The views of a scene show one set of named points, each view turned or mirrored, shifted and resized as a whole, with a little noise and some points left out.

Scene 1
View 1
z_552: [  2   0  -5   1   6   7  -5  -7   0   4  -2  12   4  10 -11   8  -5   5
   2   9   3  -6   8  -7   6  -2  -6   0  -3   4   2  -2   1   6  -5   9
   5   2  -6   6  -2   1   2   4  10 -12  -7   2   1  -2  -3  -3]
z_495: [ -3  -4  -5  -3   1   2   0  -2  -2  -2  -1  14   5  10 -15  11  -3  -1
   5  13   0  -2  11  -8   6  -4  -4  -1  -4   3  -4   0   4   0  -4   7
   3  -1  -4   3  -2   5   1   7   2 -14 -11   8  -3  -5  -4  -1]
z_767: [  4   9   1   0  -4  -1  -2   9  -6  -5  -4   9  -4  -2  -3   9   4   0
   3   0   4 -11   9  -8   2  -6  -5  -6  -7 -12  -5   8   3   9  -2   5
  12  -8  -7  11   4  -7  -5 -16   1 -13   0  -8   2   2   8  -6]
z_747: [-1  4 -1 -4 -3 -1  2  1 -7 -7  3  8  8  2 -3 12 -1 -3  4  7 -4 -1 14 -7
  3 -4 -3 -9 -1 -1  1  2  5 -5 -2  3  7  0 -7  0 -2  3 -2 -8  5 -9 -7  5
 -1  1  2  0]
z_489: [  2  -3  -7   3   8   9  -9  -7   6   9  -9  14  -3  12 -18   8  -6   7
   3   8   7  -8   6  -6   7  -3  -6   5  -6   1  -5  -4   1  14  -7  10
   1  -6  -3  13   1  -1   4  11   7 -18  -7   0   1  -5  -4  -6]
z_612: [  1   2  -7   3   6   9  -3   3   0   0  -3   3   5   7 -10  -5  -3   3
   7  -6  -3   0  10   2   9 -12 -13  -3  10  -7   1  -7  -2   9   1   0
   8  -8  -3   2  -3   5   4  -1  11  -7   1   1  -2   1  -5  -5]
z_313: [ -1   1  -2  -1  -2   0   0   5  -5  -5  -1  11   3   4 -10  10   2  -3
   5   7   0  -4  12  -7   5  -4  -5  -7  -2  -3  -5   2   5   0  -4   5
   6  -4  -4   5   0   3  -3  -4  -1 -12  -9   3  -3  -1   0  -3]
z_913: [ -4 -11  -8  -6   5   6   4  -4  -1  -4   3  14  16  17 -21   6  -5  -5
   7  19  -7   8  15  -4  11  -5  -8  -1   7  11  -2  -9   6 -10  -6   6
  -2   3   1  -7  -7  17   6  19   5 -13 -17  20  -8  -6 -16   1]
z_530: [  6  14   0   1  -3   1  -2   0  -7  -5   0   8   0  -4   7  16  -2   4
  -1   5   1 -11  11 -11   1  -2   0  -8  -8  -5   5   6   3   3  -1   6
  14  -1 -10  10   1  -9  -8 -21  10  -8   1  -6   6   6  12  -2]
z_822: [  1   6  -1  -7  -3  -1   6  -7  -9 -12   8  11  18   2   3  22  -5  -3
  -1  22  -6   1  17 -13  -3   1   5 -11  -4  13  10   3   7 -18  -2   7
   8  13  -9  -6  -5   3  -6 -10  12  -6  -8   9  -1   4   5   7]
z_321: [  0   7   4  -4 -11  -7   4  13 -13 -15  -1   7   0  -5  -2  15   7  -7
   6   5  -1  -5  13  -8  -1  -5  -1 -12  -5  -8  -7  11   9  -6  -2   2
  10  -5  -7   4   0  -1  -9 -19  -6 -11  -6   0  -3   3   9  -4]
z_296: [ -3  -6  -3  -5  -2   2   4   1  -4  -6   2  13   9   8 -15  11  -1  -7
   6  15  -3   2  15  -8   5  -5  -5  -4  -1   4  -6  -1   7  -9  -6   6
   3   0  -2  -2  -3  11   1   5   0 -13 -12  12  -6  -4  -6   1]
z_305: [ -2  -7  -7  -3   5   5   1  -2  -1  -3   0  10   9  12 -15   3  -3  -4
   8   9  -5   4  13  -3   9  -6  -9  -1   6   3  -2  -6   4   0  -4   4
   3  -3  -2  -3  -3  11   4  11   6 -10  -9  12  -5  -3 -11  -2]
View 2
z_747: [ -2  -2   6  -5  -4  -8   6  -8  -1  -3  -8   0  -6   9 -13  -2  -1   5
  14   2   7   1  -7  -3   4  -3 -13 -20   3   5  14   8  -1   7  -5  14
   4  -6  -4  -9   3  -4  -1   0   2  10  -6  -1 -12   3  -4  -7]
z_489: [ -1 -11  -7   9 -16   7   2   6   7  -1   3   9  -7   2 -14 -10  13   3
  -7  -3  -8  -2   1  -9   7  10  -3 -13   9  25   3   5  -5   2   0   3
  21   0   8   6  -6  -6  -2   7  -3   4  -1  14  -9   9 -14  25]
z_767: [  3  -9   2  -6 -12   5   3   2   2   8   0   8  -5   8  -3  -8   0  15
   2  13   2   5  -7   2  10  -3 -20 -17  -7   3   5   3  -1  14  -3  18
   6   2  13   0  11  14 -13   2  -2   4  -4   8 -24  11   3 -11]
z_296: [ -8  -2   7  -3  -4 -13   5  -7  -7 -10 -11  -8  -2   5 -10  -6   5  -4
   4  -5   9  -2 -10 -10   3  11  -9 -19  14  13  17  10  -7  -1   1   7
   6 -12  -8  -4  -3 -14  -2   1  -2  15  -6  -2  -5  -6  -7   4]
z_530: [  6  -8   1  -6 -11   3   4  -6   4  11  -6  10  -6  10 -11  -4  -7  12
  17  21   6   4   4   6  10 -13 -16 -22  -9   1   3   2   9  11 -16  23
   8  -4  10  -6   5  10  -5   3   2   1   0   2 -20  11  -7 -14]
z_913: [-12   2   6   4   0 -18   5 -10  -8 -18  -9 -10  -4   4 -15  -2  14  -7
   6 -19   2  -4 -11 -20  -2  15   3 -16  22  17  19  14 -10  -5   7  -5
   8 -10 -19  -4 -11 -30   6   1   2  22 -10   0   7 -10 -11  18]
z_313: [ -2  -4   4  -4  -7  -6   4  -2  -2  -3  -5   1  -4   6  -6  -6   4   4
   4   1   5   2  -6  -6   4   4 -15 -16   4   9  13   5  -5   4   1   9
   6  -1   1  -2   4  -1  -5   3  -1  12  -8   3 -15   4  -3  -2]
z_822: [ -1  -2   6  -6  -5  -9   6 -16  -1   1 -15   2  -3  10 -21   3  -7  -2
  30  15  13  -2   7   2   7  -8  -6 -28   1   7  17  10  10   2 -18  18
   5 -17  -7 -15  -9 -11   8  -1   8   3  -1 -11  -5  -2 -17 -10]
z_552: [  0  -8  -3   3 -11   1   2  -3   4  -2  -2   3  -5   5 -16  -5   7   3
   6   0  -6   0   1  -6   7   1  -4 -18   8  15   8   6  -1   6  -5   5
  15  -3   4   0  -6  -6   2   5   1   7  -4   7  -7   6 -11  14]
View 3
z_552: [  4   3  -7  -3  -6   1   8  -4  20  -4   2   7   2  -5   5   0   1  10
  -6   9  -3  -1  -1   1  16  -4  -2  12  -2  -6  -5  11   4   1 -17   2
   7 -12  14   5   2 -14 -11   8  14   2   6  11  -1  -1 -11   6]
z_767: [ -9  -2  -2  -2   9   5 -13  -2   7 -14   4   3  -4  11   3 -12   8  -3
   1   4  -4  10  -5 -11   8  -9  12  -7  -3 -11   3  15  -1 -12  -3  -2
   6 -11   4  13  -1   0  -6   0   3  -6  13  -2   3  -7   5  11]
z_747: [-1 -6  2  3  1  4 -5  4  6  0  3 13  4  6  4 -3  3  1 -2  1 -3  5 -9  0
 10  0  8 12  4 -5 -4  0 -1 -7 -5 -8  6 -4  8  4  0 -3 -4 -4 -2  1  5  4
  6 -3 -1  9]
z_612: [  5   8  10  -1  -2   5   3 -18   7  -9  10   3  -1  -6   6  -2   7  10
   5   0   3  -4  -6 -12   5  -4   1   0  -9  10  -4   5   5  -9  -8  -3
   2  -9  11   3   8 -11   4   2  12   2  11   1   1   2  -2  14]
z_296: [  0  -5   0  -3 -11   1   3   5   3   7   4  14   8   2   3  -2  -6   9
  -7  -2   2   6 -14   2  15  -1   6  12  -5  -1 -10 -12  -9   2 -11  -2
   3  -1   8   0   4  -1  -7  -3  -3   9   2   8  10  -2  -7  -1]
z_822: [  0 -16  -4  10   0   4  -5  18  10   8  -4  20   9  10   7   1  -2  -4
  -5   6 -11   4  -8  14  16  12   8  30  17 -13  -2  -3   7  -5  -7 -13
  10   1  11   1  -8  -5  -9  -5  -5   1   0  14   8  -6  -3   7]
z_495: [ -1  -1  -5  -6  -9   2   4   0   8   4   3  12   5   0   3  -2  -3  11
  -8   3   0   3  -9   1  15  -3   3   7  -7  -5  -8  -3  -7   3 -10   2
   1  -6  10   2   2  -5  -9   2   2   7   4   8   9   0  -8  -2]
z_321: [-13 -13   3  -1  11   7 -19  10   0  -6   3  10   2  16   2 -12   6  -6
  -1   0  -3  11 -13  -5   8  -4  21   0   0 -11   1   0  -4 -12   2  -7
   6  -4   2   8  -3   9  -4  -8  -9  -5   9  -3   9  -7   7  11]
z_489: [ -1   9 -12 -11 -11   2  10  -8  19  -6   1   2   1  -6   0  -4   0  17
  -8   6   3   5  -4  -7  16 -13  -2   0 -14  -8  -6  11  -6   5 -17  13
   2 -14   9   8   5 -12 -15  12  16   1   8   9   2   1 -12  -1]
z_305: [  4   0   4  -3 -14   2   8  -5   6   7   7  11   5  -8   3   2  -3  13
  -2  -1   4   0 -10  -1  12  -1   0  10  -8   6  -9  -8  -5   2 -13  -3
  -1  -6  11  -1  10  -9  -3  -1   3  10   3   8   7   2 -10   2]
z_313: [-3 -2 -1 -3 -1  4 -3  1  6 -2  4 10  2  4  2 -6  1  4 -3  0  0  7 -8 -4
 12 -6 10  2 -3 -5 -5  1 -5 -3 -6 -2  2 -6  7  6  2 -2 -5 -2  1  3  7  3
  7 -1 -1  5]
View 4
z_305: [  5 -10  -9  -5 -22  -4   5  19 -12  19  15  10  -1   5   6 -14   4  10
   7  11 -27   4  -8   6  13   0  -2   5   0 -19  -7   1  -6  -6   5   4
   9   4  -4  18   5  23  13  14  -4   2   1   7   0 -19  -6 -11]
z_495: [  7  -5   0  -5 -21   1   6  12 -10  13   8   9 -10   2   2 -13   3   3
  10   3 -18   1  -5   2   6  -8   9   8 -11 -20  -6  -8  -9   2   9   4
   7   4  -7  15   7  14   9   7 -15   6   3   6  -6 -11 -13  -2]
z_296: [ 13 -10  -5  -9 -22  -6  10  11  -3  17  12  15 -14  -2   7 -11  -4   5
  15   3 -23   6  -4  12   8  -4   7  13  -9 -24 -12 -11 -13   4   9   5
  10   6  -9  12   6  17   7  13  -9   3  -5   7  -3 -19 -12  -4]
z_530: [  2   0 -22  11  -3  -2   3  -5  -2  -7  -5   2 -21 -12  -6 -10  10 -15
 -10  -3  11   1   8  -5  -3  -5  12  10 -14   6  -6 -25 -14  16   8  11
  -6  22   3 -12 -14 -18   6 -29  11   9 -15  -3  15  -4  -4   9]
z_552: [ -5  -2  -9   9 -17   1   4  14 -23   9   9   0   1   3   0 -14  11   0
   3   6 -11   1  -3  -7   4  -6   7   1  -8 -11   2 -15  -5   2   6   8
   3   4  -5  10   3   6   9   0  -7   7   4   1   2  -4  -9  -3]
z_321: [ 26   6 -13 -17  -8  -4  -1 -16  19 -11  -5  19 -37 -22   1  -7  -6 -11
   4  -2  -2   2   7  12  -4  -8   1  21 -17  -5 -21 -12 -20   9  21  10
  -4  24   2  -7 -13  -5   6 -14   3   5 -17   9   4 -14  -3  19]
z_612: [ -1   3 -21   3 -11  -2   0   6 -15   2   8   5   3  -4   2 -14  13   5
  -6  18 -17  -3  -9   0  12   4 -13  -3  10   6  -5  14   3 -16   5   6
   1  10  10   6 -11  12  13   3  13  12  -2   3   8 -12  15  -3]
z_913: [  7 -21  -2 -14 -28  -8  15  31 -13  31  26  13  -2   8  10 -15  -2  16
  20   9 -38   7 -12  12  19   2   5  11  -2 -33  -8  -1 -11  -6   0  -1
  18  -2 -14  29  13  34  10  27 -14  -1  -4   9  -7 -30 -12 -16]
z_822: [  7 -21 -19  -1 -11 -12  21  16   4  16  19   9 -21  -7   6 -15  -3  -3
   7  -6  -7  10   5   9   7   4  25  25 -14 -18  -9 -43 -29  25   1  10
   4  21 -16   2  -1  -4   7 -14   8  -5 -32   0  11 -29 -25  -8]
z_767: [ 11  12 -15   3 -10   1  -6 -16  -1 -14  -8   8 -21 -15  -5 -11   7 -12
  -3   1   2  -1   8  -1  -6 -10  -3   7 -15   6  -9 -10  -7   3  16  11
  -5  17  12  -8 -14  -8   7 -17   1  13  -2   3   3   0   2  16]

Which points are out of place in each view (at most two, in the order of its rows)? Write none if all are in place.
view 1 -> none
view 2 -> z_822
view 3 -> z_552
view 4 -> none

Scene 2
View 1
z_26: [-20  -7  13  17  -3   7  -2  11   5  -2  -1 -11  -2  -5   3 -10  -4 -20
   1   2   4   1  11   8  -4   1  -2   1   2   8 -16   2   9   6 -15   5
  -1   3   9  -2 -16   2 -15  -6  -3   2   8  11  -4  -1  -3   6]
z_131: [ -8   2  -1   4  -3  -7  -1  -4  -5  -1  -1   0  -4   2   8  16  -3  -6
  -6  26   5   3 -18  -7 -11  -2 -10   4  -5  -2  10   4   2   8  -5   6
   9 -10  -9  -2  -2   2  -6  -6   0   1 -10  -7   5  -5  -9  10]
z_251: [ -5  -3   3   3   3   2   1   1   2  -4  -1  -8  -5   2   4   7  -1 -13
  -1  13   5   2  -9  -3  -6  -1  -3   8  -6   0   1   7   2   5   1  10
   9  -5  -3  -2  -8   1  -7  -3  -1   2  -1   0   3  -3  -1   7]
z_957: [ -1  -2  -2   7  13  10   7  -1   0  -5  -7  -5  -6   0   8   5  -2 -14
  -4  14   8  -3  -2  -2  -3   4   0   2   0  10  -1  13   5  10  -2   5
   1  -4  -5   0  -8   3  -6  -5   0   7   1   3  -5  -6   3   6]
z_669: [ -8   6  10  -4   4   6  -2   2  12 -14  -2 -17  -7  -5   5   0  -2 -13
   1  13   4   0 -19  -1  -9  -8  -9   1  -6   4  -7  11   7  15   7   9
   9  -5   4  -6  -6  13  -4  -1  -6   4   4   2   0 -13   3  15]
z_42: [  8 -10  -4   1  15  13  11  -2  -3   1  -2  -7  -5   9   0   9   3 -15
   1   6   9   0   2  -3   1  10  14  16  -7   2   4  17  -3  -4  10  16
  10  -2 -15   1 -10  -8  -3  -3   0   5   1   3   6   3   8  -1]
z_982: [ -6   0   2   6   6   5   3   1   1  -6  -2  -6  -4   0   8   4  -3 -13
  -5  16   7  -1  -8  -1  -6   0  -4   1  -1   6  -1   9   5  10  -4   6
   5  -5  -2  -2  -8   4  -7  -5   0   5   1   1  -2  -7  -1   8]
z_142: [ -2 -11  -1  13  13  15   8   4  -1   3  -6  -5  -4   4   3  -3  -2 -17
  -3   0   9  -3  13   2   2  11   8   9   1  10  -7  12   2   1  -3   8
   1   2  -5   1 -13  -5  -9  -8   0   8   6  10  -4   3   6  -1]
z_444: [ -7  -5   2  12   7   9   4   3   0  -2  -5  -6  -4   0   4   1  -3 -15
  -4   9   6   0   3   1  -3   4   0   3   0   8  -4   9   5   6  -7   6
   2  -2  -2   0 -10   1 -10  -7   0   5   3   6  -4  -2   1   5]
z_853: [-12   1   5  10   5   6   1   4   5  -7  -5  -9  -6  -5   6  -3  -4 -14
  -2  12   6  -1  -4   1  -6  -2  -7  -2   0   9  -6   8   9  13  -7   5
   1  -2   4  -2  -9   7  -9  -5  -2   6   2   4  -5  -8  -2  10]
z_60: [-20 -11   9  20  -5   2   0   9  -3   5  -2  -3  -1   0   4  -6  -5 -18
  -2   1   4   3  13   6  -3   4   0   6   2   6 -12   0   6   1 -19   5
  -1   3   4   1 -17  -3 -16  -8  -1   1   5  10  -2   5  -4   3]
z_286: [  6 -11  -4   4  12  10   9  -1  -6   4  -2  -4  -4   9   0  10   3 -14
   1   7   8   1   4  -3   0  12  13  16  -7   0   6  14  -5  -7   6  16
  10  -2 -16   2 -12  -9  -5  -5   0   5  -1   1   7   4   5  -3]
View 2
z_957: [ -2   2   1   5  -2  -2   5   3  -3  -3   1   6  -3  -4   2   4  -6   4
  -2   3   0   1   6   5   2  -6  -2   9  -4   2   0  -4   4   5  -8  11
   0  -6   2  -5   1  -3  -7  -4  -2   2  -1 -12   4   2   0   1]
z_60: [ -5   4   2   3   2   8  -3  11   4  -1  -3  -5   2   0   6  -3   1   4
  -7   2   1   3  -9   9   4   0  11   7   0 -10   1   9   5   5  -3   0
   6  -3  -5   3   0  -7  -2  -9  -2   9   7  -5  -7   9  -4   4]
z_142: [ -7   3   1   4  -1   2   3   8  -9   3  -3  -2   0  -7   9   7  -2   4
  -4   5   5  -2  -7   5   4  -8   5  10   0  -3  -2  -3   7   1  -6   7
   5  -1  -5  -1   0  -5 -11 -11  -5   7   1  -9   2   0   2   4]
z_444: [ -4   2   0   3  -1   2   2   6  -2  -2  -1   2  -1  -3   3   1  -3   3
  -3   3   0   1   0   5   2  -4   3   8  -3  -2   0  -1   4   5  -7   7
   1  -5  -1  -2   1  -4  -7  -5  -2   5   2 -10   1   3  -1   2]
z_286: [ -2  -1  -5  10  -7  -4   7   3  -8   2  -5   4  -5 -12  13   8  -3   1
   0  -1   5  -1  -3   9  -4 -14  -4  14   4   8   1  -1   2  -1  -1   5
   3  -4  -4   1  -3  -8 -18 -13   1   9   3  -8   9  -7  -1  -4]
z_982: [ -3   2  -1   4   0  -1   3   2   2  -5   2   8  -2  -3   1  -2  -5   4
  -2   1  -4   4   7   5  -1  -4   0   8  -5   1   0  -1   1   8  -6   8
  -2  -9   1  -4   1  -5  -4  -2   1   3   2 -11   3   4  -4   0]
z_853: [ -3   2   2   2   1   0   2   4   2  -6   4   6  -1   0  -1  -2  -6   5
  -3   4  -3   4   8   3   1  -3   2   8  -6  -2   1  -3   3   8  -8   9
  -3  -8   3  -5   3  -3  -2  -1  -1   2   0 -12   1   6  -2   2]
z_26: [-10   6   1  -3   8   8  -2   7   2  -1   0  -2   1   1   3  -7   1   6
  -9   3  -2   3  -7   2   5   3  12   4  -2 -13   3   4   3   7  -5   1
   2  -2  -5   0   2  -7   3  -7  -2   7   6  -6  -5   7  -4   7]
z_669: [ -4   3  -4  -3   8  -1   4  -6   1  -7   8  16  -5  -3  -7  -8  -7   8
  -4   0  -8   4  15  -4   0   0  -2   4  -6  -2   4  -8  -5  13  -8   9
 -11  -9   2 -10   4  -4   4   2   5  -1   2 -10   5   0  -6  -1]
z_131: [  6  -2  -4  13  -5  -7   0   0  16  -9   0  11  -2  -3   4  -5  -5  -1
   2  -8  -6  11  12  13  -7  -8  -6  12  -2   7   3   9  -3  10   0   1
   0 -14   3   1  -4  -5  -6   1   7   8   7 -11   4   5  -9  -9]
z_42: [ -4  -1  -6   8  -5  -4   9   1 -11   3  -4   6  -5 -14  11   8  -4   2
   0   0   4  -1  -1   5  -2 -14  -4  14   2   9   1  -5   1  -2  -2   7
   2  -3  -5  -2  -2  -6 -16 -11   2   7   2  -9  11  -8  -2  -4]
View 3
z_982: [  5  -3 -10  -1  -6   6   4  -3   1  -3   3  -5  -2 -10  -1   4   1  -2
  -2  -3  12  -3  -2  -4   2   1  -5  -8  -2   6  -4  -1 -12   4  -2  -5
   2   3  -5  -7   2   7   0  -7  -2   4   1   7   8   3   5  -1]
z_669: [  4  -7 -18   5  -5   9   9  -8   1   0   3   4 -16  -8   0   9  -2 -11
 -12  -6  13  -3  -1  -2   0  -6 -10   0  -4   6  -1   0 -18  -6 -18  -2
   8   8  -7  -6   8  11   4  -6   6   0  -6   2  16   2   9   3]
z_444: [  5  -4  -3  -8   1  -1   2  -5  -3  -6   8  -6   4  -9  -5  -2   1   1
   6  -1   9  -4  -4  -7   0   6  -6  -8   1   4  -9  -6 -10  12   7  -8
  -1  -2   0  -7  -2   6  -4  -9  -4   1   4  13   1   1   0  -4]
z_957: [  1  -6 -13   0  -2   2   3  -5  -3   0   9  -7   1  -9  -4   3  -1  -2
   3  -6  12  -4  -6  -4   5   4  -7  -8  -2  10  -6  -1 -13  14   2  -5
  -1   3  -1  -9   2   8  -5  -6  -4   2   4  10   6   3   2  -3]
z_853: [  4  -3 -13   3  -4   7   6  -3   4  -2   5  -7  -2  -5  -2   4   3  -3
  -1  -6  15  -4   1  -6   3   0  -6  -6  -5   6   1  -3 -13   7  -3  -5
   1   5  -2 -13   1   7   2  -3   0   1   2   8   8   4   7  -2]
z_286: [  3 -11   1 -14   0  -9  -8  -8 -17  -5  12   3   5 -24  -8  -3  -7  -2
   6   1   5  -5 -14  -8   1   7  -6  -9   7   6 -26  -1 -10  11   8 -13
  -1  -6  -3   6  -1   8 -15 -19  -6   4   2  11  -4   1  -9  -3]
z_251: [  7  -5  -7  -5  -7   3   1  -5  -4  -6   3   0  -4 -16  -1   3  -1  -4
  -4  -1   9  -2  -3  -6  -1  -1  -6  -7   1   3  -9  -3 -12  -1  -7  -9
   5   1  -8  -1   2   8  -2 -11   0   4  -2   4   7   3   4   0]
z_131: [ 14   0  -9  -6 -19  13  -4  -1   3  -9  -8  -5   6 -22   4   8   3   2
  -9   4  14  -4   3 -12   6  -1  -1 -13  -3   2  -6   1 -12  -6  -5 -10
   5   0 -15   4   4   9  -6 -13  -7  15   5   2  12   5  12  -4]
z_142: [  0  -7   1  -7   8  -8   5  -7  -8  -5  16  -5   1  -6 -10  -5  -3  -2
  14  -4   6  -6  -7  -2  -4   9  -8  -7   2   6 -12  -6  -9  18  11  -8
  -3  -3   5 -10  -5   4  -3  -7  -2  -5   2  16  -3   0  -5  -4]
z_26: [  2  -3   6  -4   6   0  16  -1   9 -15   6  -5  -8   6  -8  -7   6  -5
   7  -2   5  -4  13  -2 -14   2  -7  -4  -1  -4   1 -12 -11   5   2  -8
  -1   1   6 -17  -4  -1  15   0   7  -8  -6  15   3   0   7   0]
z_60: [  6  -2  11 -12   5  -2  12  -1   6 -18   3  -7   1   2  -8 -10   7   1
  11   2   4  -5  12  -5 -14   6  -2  -8   1  -7  -5 -13  -7   7   8 -11
  -1  -3   5 -11  -6  -2  13  -4   3  -4  -2  17   0   1   6  -2]
View 4
z_853: [  4   1   5  -1   2   2  -1   3   7   2  -2   0 -11  -8   4   0   2   5
  12   1  -1  -1   7  -8  -7  -5  -4 -12   5  -1   3   0  -4   0   6  -5
  -2  -9  -2   0  -4   5  -1  -3  -5   1   1  -2  -2  -2   4  -2]
z_142: [ -2   6   2   5   3   4  -8   5   4 -11   4  10  -4  -1  11  -6   7  -4
   9  -6  -2   0   8  -3 -14  -1   6   2  -4   5   2   4   2  11   9  -2
  -2   0 -10   0  -3  -2   1   2 -10   7   3  -7  -3  -2   2  -6]
z_957: [  0  -2   5   0   3   1  -4   2   5   0   0   3 -12  -9   8  -5   5   1
   9   0   0   0   8  -6 -12  -2   0  -9   0   0   2   0  -4   2   8  -3
  -2  -6  -7   3  -5   1   2  -1  -6   5   0  -1  -3   0   2  -5]
z_982: [  2   2   2   0   4   2  -4   2   5  -1   1   4 -10  -6   4  -3   4   2
  10   1  -1   0   6  -6  -7  -2  -2  -6   1   0   2   1  -4   3   8  -2
  -2  -6  -5   2  -6   2  -1  -1  -7   3   0  -3  -1  -1   3  -2]
z_60: [  3  18  -5   5   1   7  -3   6   4 -10   6   7  -2   7   4   1   3  -2
  13  -9  -6  -2   8  -4   1  -5  -4   6  -2   4   6   3   0  10   5  -5
   1  -1   0  -7   0   9 -10   2 -11   3   3  -9  -2  -7   4   3]
z_42: [ -4  -5   0   3   8   4 -12   0  -2  -5   4  10 -10  -5  10 -10   9  -4
   8   2   3   3   4  -4 -17   9   7   4  -5   0  -6   2  -4   7  13   5
  -1  -1 -19   6 -17  -7   5   4  -8  11   1  -1   0   0  -9  -5]
z_251: [  2  -1  -2  -1   6   3  -5   1   1   2   1   2 -12  -3   1  -2   4   2
  13   4   2   0   2  -8  -4   3  -3  -2   4  -5  -1   1  -6   0   9   2
   0  -7  -7   1 -15   4  -1   1  -6   2   1  -1   0  -1  -5   2]
z_286: [ -4  -1  -3   3   8   6 -13  -2  -4  -4   5  10 -11  -2  10 -10   9  -5
   8   0   3   4   5  -4 -16   7   4   9  -8   1  -6   2  -4   4  14   4
   0   2 -19   4 -16  -5   4   5  -7  11   1  -1   1  -1  -9  -2]
z_131: [  3   0  -3  -7   5   6  -7  -7  -2  13   2  -3 -22  -6   0  -3   2   2
  11   7   2   1   7 -11  -2  -1 -17  -5   2  -7  -1  -3 -11  -9   9  -2
   1  -7  -8   1 -15   9  -6   1  -3   0  -5   8   1  -3  -8   9]
View 5
z_131: [ 23   6  -4 -12  13   7   4   5 -21 -10 -13  19  -3  11   2  -2   7  11
 -13   2  13  -7   5 -11  -8   6 -10  17  -2  -5  13  15   9  12  20  -9
 -18 -18  -2  -1 -35  -6   8  10  20  -7  -9  -6   1   4  -1 -11]
z_286: [ 10 -25   9   1  23  12  -9 -19   1 -29  27   8  11   1  20   7   9  16
   2   8  -3 -11  -3 -18 -16  -5   1  13   5  -6   9   3 -19  15  15 -11
 -20  -6  -3  13 -12 -11  -2  11  -5   7   4   4   6  -1  15   5]
z_444: [  5  -9   6  -7  11  10  -6 -14   6 -13   5  -2   1 -11  10  -9  -2   5
  -1  -2   3  -3   6  -5  -5   2   7  10   6   9   2  14  -8  18   8  -4
  -3  -6  -4  -3  -8   2  -6   2   3   0  -3   4  -8   3  -6  -9]
z_251: [ 12  -9   4 -12  12  11  -6  -7  -8 -10   7   9   3  -6  10  -1   0  10
  -3  -3   6  -8   1  -1  -6  11  -6  11   8  -4   4  15   3   8  15  -7
 -14 -17  -5   1 -22  -1   3  10   4  -3  -4  -5   1   3  -3 -12]
z_669: [ 17  -7   9 -24   6  14  -7  -7  -9  -3   5   6  10 -16   8  -2  -5   6
   5 -14   2  -4   3  15   9  22  -6  15  18  -7   1  26  23  -4  13  -3
 -15 -20  -2   0 -20  12  -3  11   5  -8  -6 -10 -10  -1 -27 -24]
z_26: [ -9  -5   6 -12   4  10  -6 -13  11   3   0 -16 -12 -25  11 -13 -18  -3
  -2 -18  10  -5   2   1  -5  12   4   3  10  22 -12  21 -12  19  12   5
  12 -10  -7  -7  -2  12   0  -5  -3   1  -3   2 -12   4  -8 -12]
z_42: [ 11 -27   8  -2  22  13 -12 -22   3 -28  32  10  17  -2  21   8   7  15
   6   6  -7  -9  -2 -10 -11  -1   1  15   9  -8  10   6 -13  12  12 -13
 -25  -7  -4  14 -10  -9  -7  12  -6   7   2   1   4  -1   8   0]

Which points are out of place in each view (at most two, in the order of its rows)? Write none if all are in place.
view 1 -> z_853
view 2 -> z_669, z_131
view 3 -> z_444
view 4 -> z_982
view 5 -> none
